Points, in no order, along strands that fork and pass close to each other.
In the rows, zero is written as 128.
Points whose rows are less than 112 apart are linked; no others are. Some points are linked to none.
Maru: [147 103 177 188  95  61  96 166 184  82  86 154 158 144 168 160  77 130
 118 133 149 154 123 114 165 119 116 113]
vure: [149 173 171 115 114 175 157 134 118 206 146 151  91  91  83  90 133 129
 166 135 116 144  91 135 100 109  72 149]
lomus: [120 108 137 190 124  95 136 148 183 119 123 141 149 148 158 127  41 147
 119 140 160 151 117 160 153 117 185 158]
serag: [156 149 108  99  68 118  97 139 138 129  99 125 114 130 149 113 168  82
 147 100 124 182 140  89 124 110 110 100]
Somu: [ 92 171 128  60 155 202 144  96 116 164 115  79  88 113  93 105 113 131
 135 111 128 134 138  89  95 153 186 150]
Fuzev: [141 100 139 123 135  88 160 153 163  99 133 145 149 144 155 114 110 141
 167 170 120  85 115 125 126 121 141 152]
Negi: [154 125 103  94 149 162 160 101 127 153 122 127 112  81  78 114  85 121
 103 196 133 147 112 120 144 151 132 168]
fon: [ 96 118 158 144 168 127 186 158  64 179 145 136 127 144 100 130  99 164
 161 148 159  65 134 146  79 111 131 165]
vaki: [158 115 136 151  63 130 107 144 125 135 120 139 130 160 183 128 188 116
 140 140 109 132 123 134 127  96  84  91]
suzap: [157 124 104 130 116  97 144 115 130 130  78 143 167 122 109 108  70 110
  90 213 147 158 119 142 136 149 146 138]
lifas: [118  99 103 150 175  78 169 138 141 145 131 158 145 143 113 109  69 153
 148 164 161 124 132 130 123 151 200 199]
mir: [118 160  90  89  90 157  46  68 145 118  93 173  98 108 139  70 188  70
 113  81  76 212 142 106 167 129 125  84]
nup: [129 111 107 122 194  52 109 109 135  43 176 119 148 129 133 151 162 112
 163  69 104 103 152 121 172 156 122  98]
keler: [106 130 113  91 148 127 138 135 105 108 124  90 118 117 113 163 163 128
 105 123 138  92 143  96 118 159 127 131]
gef: [135 119  94  99 138 139 114  82 131 117 173 129 118 106 151 140 204 124
  75 127 103 120 137 120 177 140 113  98]
Sibi: [151 169 187 135 110 189 106 156 143 192 137 181 101  96 102  73 137 131
 129 141 109 153  80 123 108 113  79 151]
Lal: [118 104 124 160 168  85 124 129 111  67 114 108 182 186 118 139 102 158
 148  94 110 102 161 178 103 160 136 104]
Tagog: [153 119 153 153  66 131  88  99 160 109 151 153 137 142 189 155 101 114
 108 101  97 173 122 168 189 108  94  83]
Fem: [137 118 143 150 123 158 128 156 132 135 114 118 132 120 121 126 158 135
  97 173 127  99 104 140 114 112 106 135]
Tipus: [112 107 141 174 163  72 157 144 124  94 129 143 193 181 126 112  77 162
 154 138 126  84 152 171 101 149 165 132]
Furug: [ 82 152 163  81 103 180 153 110  52 153 110  91 106 132 101 155 157 166
 143 127 125  77 142 100  45 112 120 107]
zavim: [ 94 145 144 103 120 163 148 146  78 134 109  71 114 134 106 157 174 136
 121 122 138  91 135  90  83 133 116 124]
Patu: [127 112 136 130 192 111 175 127 103 117 120 118 142 144  92 132 103 160
 114 186 145  78 125 111 107 175 155 182]
vuri: [112 157 100  76 107 172  91  87 155 118  86 160 100 102 137  62 174  93
 130 118  90 178 131  89 158 139 145 125]
nin: [144 161 130 129  74 158 144 134 112 166  88 117 147 130 119  83 132 120
 131 155 122 131 115 142  71  99 121 120]
ligoz: [136 100 143 142 137  87 131  96 111  70 160 143 160 164 146 158 173 151
 146 110  79  75 141 152 119 153  92  95]
rino: [120  99 145 167 131 118 124 173 140 104 129 107 142 126 146 144 151 132
 128 132 135  81 114 146 133 100 109 126]
Sevun: [140 115 156 180 156  67 124 123 118  58 148 115 182 174 131 154 128 142
 165  92  98 102 141 178 136 150  94  80]
bizu: [142 169 109 113  61 147  76 100 128 134 148 156  93 141 158 100 216 105
 121  81  83 187 117 111 115 126 109  78]
nila: [158 122 122  96  74  81 120 143 150 115 115 144 131 113 149 133 140  85
 147 138 130 159 135 107 149 115 108 113]
dudo: [114 123 119 137 187  77 111 146 124  79 174 103 147 115 109 177 174 128
 124  84 125  86 139 106 150 163 119 105]
nipi: [137  98 110 159 150 113 156 150 148 181 108 144 118 139 120  96  72 157
 139 185 177 133 109 123 128 125 177 196]
Kas: [147 159 114  81 120 160 138  89 129 148 130 153 125  69  85  90  85  89
 105 165 121 189 127 130 143 126 141 152]
nimo: [ 95 100 126 113 160 158 161 173 128 146 104 113 107 160 131 121 147 150
 152 126 148  71 132  99 100 114 152 147]
sen: [143 123 139 136 153  51 128 121 160  33 164 140 160 143 135 136 122 109
 170  99 108 120 146 126 163 152 133 115]
kapid: [119 107  81 105 144  94 140 122 137 100  83 114 132 132 123 112 105 110
 124 157 149 143 143 104 133 155 181 167]
kigol: [ 89 120 108 115 183 169 148 104  67 178 132 134 106 151  81 145  67 184
 108 134 164 101 153 118  85 170 186 187]
mif: [ 97 133 117  95 134 208 113 100 106 142 120  96 122 127 111 136 178 155
  94 111  88  85 139 131  97 140 127  96]
tet: [193 114 114 138  78  80  89  89 110 110 153 177  93 175 218 164 178 112
 162 111 114 184 135  98 170 119  78  80]
lusi: [ 97 140 170 110 170 156 192 134  57 181 129 116 100 128  81 156 107 169
 145 148 158  80 131 102  87 146 119 170]
dunu: [137 104 125 165 176 129 181 145 119 193 102 134 116 137  91 120  90 169
 146 191 178  92 110 129 116 142 136 189]
Bon: [ 78 162 127  96 168 198 151 126  89 194 144  96  81 109  81 138 106 157
 118  96 156 120 141 109  80 135 172 154]
Zamav: [148 123 112 183 108 126 136 152 121 140  71 105 179 147 125 123 103 134
  93 190 146 123 118 168 102 127 125 126]
Vulig: [132 117  98 121 136 120 145 139 158 149  86 148 107 119 115  90  81 117
 119 175 170 158 126 100 135 131 184 179]
Luzen: [141 139 148 146 100 190  97 129 162 147 151 145 119 130 152  85 187 124
 120 132  89 128 106 145 107  91 102 115]
vut: [136 169 114 101  87 176 106  75 123 138 165 142 116 100 127 100 183 107
 102  85  86 168 115 139 111 118 128  93]
seni: [107 141 111 117 118 199  84 114  85 139 106  84 113 130 110 148 214 140
  87  58 101 102 145 125  93 138 102  55]
zofi: [132 103 137 123 133  70 123 139 181  65 138 139 141 143 180 135 118 119
 180 123 118 104 133 120 164 124 142 133]
kebog: [138 137 122  87  72 126 122  91 142 135 120 171 142 106 145 102  95  83
 124 147  96 179 144 159 145 106 127 115]
lokot: [126 105 109 163 114 151 125 144 109 121  74  81 155 160 125 129 147 129
  96 148 127  99 123 161  99 122 113 110]
Ris: [150  82 128 141 109 109 100  73 179  73 122 156 150 144 172 143 114 130
  88 157  89 150 130 169 190 145 110 102]
relug: [109 138 160 120 104 155 173 138  55 171 124 109 134 121 113 131 140 147
 154 140 127  78 126 145  53  89 112 122]
kar: [126 151  88 102  94 113  67  84 155 118 111 161 100  83 150 116 164  68
 127  72 106 219 158 105 197 116 105  78]
zar: [145 132 148  99  96 140 112 128 170 152 163 176 105  94 155 109 162 108
 132 141 110 151 123  95 155 100 112 126]
zutin: [ 55 112 152 137 181 119 134 170  68  98 128 136 128 168 101 162 135 174
 124 126 158  47 165 108  77 152 150 143]
bevu: [126 107 110 130 179 156 175 109  88 201 101 131 105 154  79 118  70 184
 143 166 155  97 126 119  99 156 167 185]
Meda: [110 179 114  71 122 195 126  86 129 152 163 132 112  68  94  87 148 110
 117 106  89 149 120 132 108 131 149 116]
Vot: [138 105 125 195 109  94  86 176 131 110  75  71 142 161 151 143 138 129
 146  84 149 147 122 149 142 111  81 100]
Nif: [148 128 131 120  92 146 151 116 138 161 124 144 152 134 149  95 100 128
 136 171 108 126 114 170 103 103 120 117]
tizu: [181 114 108 129  94  60  89 128 123  96 133 138 120 162 180 170 183 112
 190 106 128 145 127  89 159 121  70 100]
kikug: [139 170 123  94 185 221 139  95 132 193 140 124  74  76  61  85  96 141
 119 121 123 141 101 128 135 162 142 157]
rede: [131 159 162 138 106 163 159 154  87 181 154 132 117  99 112 117 144 122
 151 134 128 110  96 140  75  72  91 130]
guma: [112 141 162  99 182 166 169 147 108 181 148  98  89 102  91 144 144 149
 136 144 157  88 117  91 120 130 123 165]
Dugud: [125 147 133 145 140 145 166 154 107 171 157 113 127  87  94 139  96 120
  90 147 154 138 105 157 111 105 125 158]
kel: [128 112 161 178 128  66 123 168 181  62 143 127 143 162 174 138  72 137
 186  94 137 111 118 124 168 125 144 126]
Bakek: [148 183 146 100  67 159  89  98 142 146 149 196  89 128 148  84 205 109
 117 128  87 185 109  77 118 128 113 114]
lir: [129 100  63 142 140  98 103 141 131  98  66  86 128 160 134 125 106 122
 133  79 149 159 148 168 140 137 143 120]
nuv: [ 73  93 133 135 189 136 143 168 110 128 137 113 113 138 107 150 145 159
 126 134 166  60 138  95 113 141 158 169]
kag: [133 173 161  95 175 211 148 113 129 188 138 112  71  81  71 121 139 144
 130 138 136 118  96 106 128 154 106 162]
Zitu: [106 147 121 135 126 179 137 186 148 182 130 118  96 121 113  72 124 130
 133 108 155 144 118 118  92  97 168 160]
tured: [149 135 147 134  90  72 144 154 135 116 137 144 154 114 128 146 101  99
 122 161 148 143 124 134 127 123 108 137]
Loti: [156 120 148 119  95 154 122 104 173 153 149 173 146 104 148 101  88 126
 112 159 108 162 122 172 143 100 114 124]
dul: [106 160 100  86 174 210 119  93 136 161 147 124 103  64  89  86 105 127
 100 111 112 137 129 124 144 136 169 134]
zudo: [125  98 126 113 187  91 158 142 149  88 137 133 144 130 121 123 135 147
 141 159 133  88 124 112 132 156 144 162]
Bes: [135  98  92 144 121 123 107 153 130 108  65  81 134 162 139 131 151 136
 128  96 133 130 134 147 119 124 108 103]
zam: [103  95 156 197 152  99 125 187 151  87 146 102 144 164 171 146 112 136
 166  98 150  79 119 135 144  97 137 127]
libet: [131 125 108  97 174 138 179  92  91 136 112 111 133 117  70 133  76 139
 106 195 137 109 118 115 121 175 152 176]
rez: [148 118 171 164  85  61  88 126 175  68 130 163 154 136 181 185  72 112
 142 105 131 166 127 108 194 129  99  99]
bozif: [113 136 112 154 124 148 150 156 122 198 133 123 111 143 114  97  90 134
 120 115 170 152 128 131  97 110 193 186]
zuba: [154 105 126 164  93  80  84 149 132  98 110 103 139 162 172 151 159 126
 182  87 130 136 120 130 146 103  64  90]
limig: [ 73 136 153  93 169 134 157 137  52 136 123 126 119 146  87 171 108 181
 133 150 156  62 162 113  68 161 148 153]
Bunul: [ 95 150  96  68 146 191 130  92 104 129  84  73 105 131  98 122 131 123
 102 106 123 126 156  99 101 156 178 118]
Valap: [139 132 132 144  96 146 100 107 152 127 198 136 125 109 172 154 144 119
 105  97  94 148 120 167 175  97 104  87]
nupug: [131 124 115 111  96  94  69 113 167  92 109 150 120  97 161 138 119  79
 121  84 128 209 151 120 204 106 109  93]
baf: [108 144 130 135 152 189 149 138  93 183 151 108 114 101  84 125 103 141
 103 112 146 115 123 149  83 109 147 155]
zut: [164 104 166 158  59  76  95  99 160  97 114 169 144 171 194 169  90 122
 129  98 107 193 129 135 202 124  59  84]
gego: [164 146 132 142  82 135 138 145 129 163  69 133 165 122 116 110  99 123
  82 222 154 147 108 134 118 127 123 142]
dotal: [121 111 109 170 191  83 159 121 128 113 170 148 164 144  93 125  63 143
 115 133 149 120 139 157 117 150 191 189]
dumit: [123 132 141 182 147 104 130 177 136 125 169 114 147 102 112 152 104 113
  88 136 162 136 115 164 135 110 134 151]
vesev: [ 96 128 113 116 132 170 122 173 140 148 113  98  97 130 134 108 151 123
 149 100 151 108 126  96  88 103 161 144]
kof: [160 133 161 157  91  45 127 125 145  72 155 155 174 136 144 160 100  97
 131 131 122 156 126 144 160 136  99 107]
dumeb: [126 143  93  82 104 123 147  96 126 118 120 133 139  82 116  96  91  79
 125 140 124 168 139 150 133 115 161 135]
gusun: [ 80 146 123  54 147 217 117  83  83 139 102  98 105 121  93 150 135 168
  98 112 107  96 159 106  83 158 148 100]
Gekab: [130 133 156 182 111  98 110 170 155 104 162 113 142 117 156 170 101 106
 108 105 145 148 109 146 156  90 115 111]
Kubag: [153 128 106 137 122  61 154 119 135  90  88 127 184 146 116 112  88 121
 126 183 133 130 134 150 123 154 151 126]
num: [149 171 167  91 109 163 110 148 168 171 153 169  84  79 114  94 150 112
 126 134 127 167 104  80 130 112 105 147]
Nak: [173 122 117 153  79 120 106  97 123 127 163 153 103 166 198 142 212 117
 136 119  96 146 133 138 149 105  83  75]
rado: [107 130 141 102 166 116 135 146 104 106 183 110 133 108 128 173 184 139
 117 120 126  56 138 100 121 139 112 117]
Fur: [132 114  89 125 131  66  87  82 136  70 119 139 127  99 153 154 136  95
 125  86 116 198 141 137 227 136  94  97]
tevel: [110 108 139 166 166  88 180 150  98 152 127 144 176 174 120 120  96 168
 150 162 149  73 130 148  78 129 163 157]
Dum: [117 112  97 138 148  94 129 155 147  95 118  98 131 131 130 131 101 115
 118 104 159 138 144 144 137 142 179 140]
gaf: [132 109  85 119 161  73 102  83 141  62 149 122 135 105 143 151 162  99
 119 103 103 139 139 128 207 160 123 107]
vageg: [135 126 146 171 116 113  92 142 175  96 181 108 136 112 181 179 131 122
 118  66 120 137 118 153 194 101 102  86]
suf: [144 135 123 105  72 147 118 138 122 140 119 109 116 140 139 125 196 114
 146 114 113 129 123 108 110 106  96 100]
bul: [136  91 130 143 124 108 113 127 134  96 157 108 143 146 161 156 175 131
 131 120 102  93 125 153 144 124  97 102]

A fork is a point with three links, a tip a point with one. Leave the first point through the second and follow the links. Name the first fork or tip that comes.
Fuzev; zudo | nin
Valap; vageg | seni
rez; kof | Bes
zuba; tizu | rez
Loti; kebog | zofi
dudo; rado | zar
zar; num | nup

Follow the links from the first point to the second, and from the first to the third. Name the last point that the two ways share.
zuba; Sibi; kikug | rino
gaf; lusi; Kas | zofi
rede; kebog; bozif | zofi
tevel; Bes; dudo | rino
gego; vesev; dul | lusi
dunu; rado; Gekab | Bes
Vulig; nin; baf | Bes
bozif; nila; kikug | lusi

A fork is a point with three links. Follow the links from the first point to the second and name the forks in between, in order.
seni; Bes | rez
baf; dudo | rez Bes lokot rino zofi nup
Bes; Meda | lokot rino lusi
nin; Lal | zofi rino
gusun; Fem | rez Bes lokot
mif; bul | rez Bes lokot rino
